The views of a scene show one set of named points, each view turned or mirrored, shifted and resized as a whole, with a little noise and some points left out.

Scene 1
View 1
sutam: [ -4  27  -4   3  -9  -8   0   9   0  -2 -14 -24 -20  15   6 -12 -10  -4
   8  -5  12 -14   1]
tivof: [-16  31  -3 -21 -11 -17   6 -10  -9  12 -27  -2 -16  10   1   7  -2   4
 -20   8   0  11  20]
Nema: [-11  15  -7   7  -7 -17  19 -25 -15  -7 -29 -19 -23   3   0  -6   0 -11
 -19   6   7   9   7]
Zamu: [  3  11 -17  -8 -22 -10  -7  14   5  30  -4 -17 -33  34   4  -1 -11 -13
  21 -17  -4  -9 -14]
mun: [-38  23  -2 -28  -1 -25  28 -23 -10   6 -40  -8  -9  -6  -5   9  11  -2
 -41  26 -10  39  32]
nul: [  8  22 -13 -15 -18 -10  -9  18   4  30 -10   1 -18  10  -1   9  -6  10
  11   3 -12   3   3]
rume: [ 19  30 -15  13  -4  -3 -29 -11 -22   7 -10   0 -13   7  19   6 -16  17
   5  -5  -5 -17   8]
Fopi: [-35  50   6 -13   9 -11  -5  -5 -11 -17 -25 -26  -6  15  21 -10 -10   4
 -19   0  14 -13  32]
Bam: [  7  31  -4  21  -5  -8  -5 -27 -27 -18 -23 -11 -18   4  12  -6 -12   4
 -13  -1  17 -15  10]
sez: [-50  21 -12 -10  28 -11   5  13   7  -7 -16 -50   0   1  21 -13   4  -7
  -2  10 -20   9  25]
depi: [-18  21 -12 -17  -7 -12  -2   3  -1  19 -15 -17 -19  20   9   2  -4  -4
  -1  -3  -8   3   9]
Mok: [ -7  16  -9 -14 -22 -16   8  -5  -3  21 -19 -10 -30  25  -2   1  -5 -11
  -4  -5   2   4  -1]
gop: [  5  31 -25 -29  -3   3 -50  62  22  54  16  -6  -5  26  22  13 -15  23
  50 -11 -39 -18   5]
Zub: [-23  33  -3 -15  -2 -13   1  -1  -5   2 -22 -18 -14  14  10  -3  -5  -1
 -10   2   2   0  18]
lesab: [  6  38  11   3 -24 -12  19  10   2 -16 -25 -12 -20  -1 -14 -13  -7   3
  -5  10  33  -8   5]
Bop: [ 11  20   1   1 -34 -19  23 -19 -11   3 -30   2 -34   9 -17   0  -5  -7
 -17   5  24   7  -3]
View 2
mun: [-33 -34 -26   5  44  30  -9  62 -10  -7   7 -28 -17   4  66  62 -14   2
 -20  -4  28  15  61]
Zub: [ 11 -28 -11 -14  24  11  13  42 -15   0  28 -22 -41 -12  22  40  -4  -9
  -9  13  -4  17  -1]
nul: [-30 -23   3 -48  48   9   4  37 -12 -11  31 -16 -47 -41   9  18   0 -20
   2  36 -56   6  -1]
gop: [ -1 -15  -2 -91  70 -22  21  26 -26 -20  43 -20 -75 -73 -62  -6 -35 -51
 -33  40 -94 -39 -35]
Bam: [ 22 -27   2   5   8  -4 -14  32   7 -12  35 -31 -45   5  46  47  14   7
  46  33 -13  38 -37]
rume: [  7 -21   3 -27  29 -26 -22  23  12 -31  39 -30 -58 -22  18  34  -5  -7
  38  38 -45  10 -45]
lesab: [  6 -54  12   4  14  40  19  59 -20  12  18 -15 -42 -15  31  20  43 -12
  33  54 -13  40 -11]
tivof: [-18 -31  -8 -16  30  11   0  45  -5 -11  24 -14 -35 -22  35  43   1  -4
  -3  12   3  17  19]
Bop: [-36 -29  15 -10  12  33   3  39  -1   3  31  -3 -28 -18  59  34  42  10
  35  33 -19  57   8]
Nema: [ -5 -18  -5   2  18  26  -2  37 -10   7  30 -31 -26  16  61  51   8   8
  16  17 -15  44   4]
Zamu: [-14   3  11 -60  25  15  27  13 -21  13  56  -8 -44 -31   4  16   8 -11
  -7  25 -72  33 -24]
Fopi: [ 50 -39 -17   7  10  -1  15  48 -13  -2  26 -27 -46  -5  15  48  -5  -8
  -7   8  32  14 -16]
Mok: [-27 -11   4 -38  24  22  17  27 -15   8  42  -6 -33 -24  30  31  12  -2
  -6  16 -36  38   6]
sutam: [ 20 -23   5 -19  18  19  21  34 -21  12  38 -24 -46  -9  14  26  13 -12
   9  35 -37  31 -29]
sez: [ 42 -19 -33  -2  44  24  19  50 -42  18  20 -60 -38  29  16  46 -41 -25
 -43   7 -17  -2   3]
View 3
Fopi: [ -1 -15  23  17  11  -9  -5 -16  -8 -14   5   1   7  -7  10  27   5   0
   4  -2  -1  13  15]
tivof: [ -1  -9  15  -8  15  -2   8  12  -2   1  13  -1  -9 -11   4  18  16  12
   9  -9   9   1   1]
sutam: [ 27  -4  20 -10  12  12  11  -9  -4 -15   6   8   5  -2  -9   8   2  -5
  -6  -8   3   8   8]
nul: [ 17  -1  10 -21  11  25  27  20   0   5   4  12   3   2  -2  14   7   6
  -4 -16  14 -12   3]
mun: [-23 -12  20  -4  20 -35   4  10   9   4  23  -6 -14 -23   0  19  32  25
   9 -10  10  -7 -11]
Mok: [ 24  -2   6 -19  17   8  15   5  -2  -4   8  -2 -19  -9  -5   6  12   4
  -1  -7  14  -1   0]
rume: [ 17 -16  35  -6  -1  31  22  18 -13  -2   4  18   5  -5 -11  19  -4   0
   6  -3  22  17  21]
Nema: [ 11 -10  30 -11  15 -13   7  -2  -1 -12  19   1 -13 -19 -20   6  17   8
   3  -4  11  14  -1]
depi: [13 -6  9 -7 13  6 16  1  0 -2  1  4 -7 -5  0 14 10  3 -6 -6 17 -8  5]
Zamu: [ 40   1   0 -22  13  27  26   1  -3  -6  -3   6 -12   2  -8   2   2  -8
 -13  -7  20  -8   7]
Zub: [ 6 -9 16  0 13 -2  7 -4 -2 -7  6  3 -1 -7  2 18 10  4 -1 -6  7  1  7]
gop: [ 23  -1  -7  -8   2  54  45  19  -2  11 -27  28  27  26  15  27 -10  -8
 -26 -17  27 -39  20]
View 4
Bam: [ 16  37 -22 -23 -24  27  28   5   0  36 -13  18   9 -34  -1   4 -13 -25
  32   3  36 -21   8]
tivof: [  8  -6  14 -30 -13  18 -17  29   0  -6 -43  45   2 -22  -7  18   5  -9
  11 -20  29 -29  -7]
Fopi: [ 33  -4  11  -7   1  44  24  38 -28  11   2  58   7 -25  20  -1 -13  -6
  35 -33  37 -10   0]
lesab: [  9   5  25 -20 -30  38 -15 -15 -20  60 -39  26  18 -25  -8 -19 -35   2
  26 -13  23 -19 -27]
nul: [-45  -3  18 -36 -16 -18 -19  21  14 -10 -43  39   9 -29  -9  -9 -21  -8
  20  -3 -15 -23 -14]
Bop: [  3   5   0 -30 -42  21 -23 -13  -2  40 -56   6  15  -7 -26  13   4 -13
  -2   5  37 -36 -17]
mun: [ 58  -9  30 -37  -3  16 -39  30   4  -8 -52  67 -31 -22 -16  51  16   3
  -6 -35  58 -38   2]
depi: [-15 -16  11 -19 -11 -14  -6  27  -2  -7 -18  47   3 -10   0   6 -11  -5
  11 -11  10 -19  -3]
Zub: [  9  -9  13 -17  -8  13   0  28 -11   5 -16  50   3 -18   5   5 -13  -3
  19 -20  24 -17  -3]
Nema: [ 30  10  -2 -22 -20   2  -5   0   0  34 -23  31 -11 -11 -11  26  -7  -7
   2  -3  46 -27   6]
gop: [-109  -20   29  -29    7  -51    2   57   15  -55  -13   66   23  -42
   18  -49  -53   -6   49   -9  -75   -1  -15]
Mok: [-21 -18   4 -19 -26 -11 -15  11  -4   7 -30  26  12   4 -11   9  -1  -9
  -2   0  16 -25  -8]
rume: [-30  39 -21 -35 -16   3  29  24  19  -1 -18  25  13 -50   3 -10 -19 -31
  42   8   0 -19   9]
sez: [ 36 -15  32  -8  20 -26   2  32 -12  10  19  91 -35 -21  19  12 -44  18
  20 -34  21  -6  14]

In a view up to two points have been moved. Name them for each view, in the order of its rows, or write -.
view 1 -> -
view 2 -> Mok
view 3 -> -
view 4 -> lesab
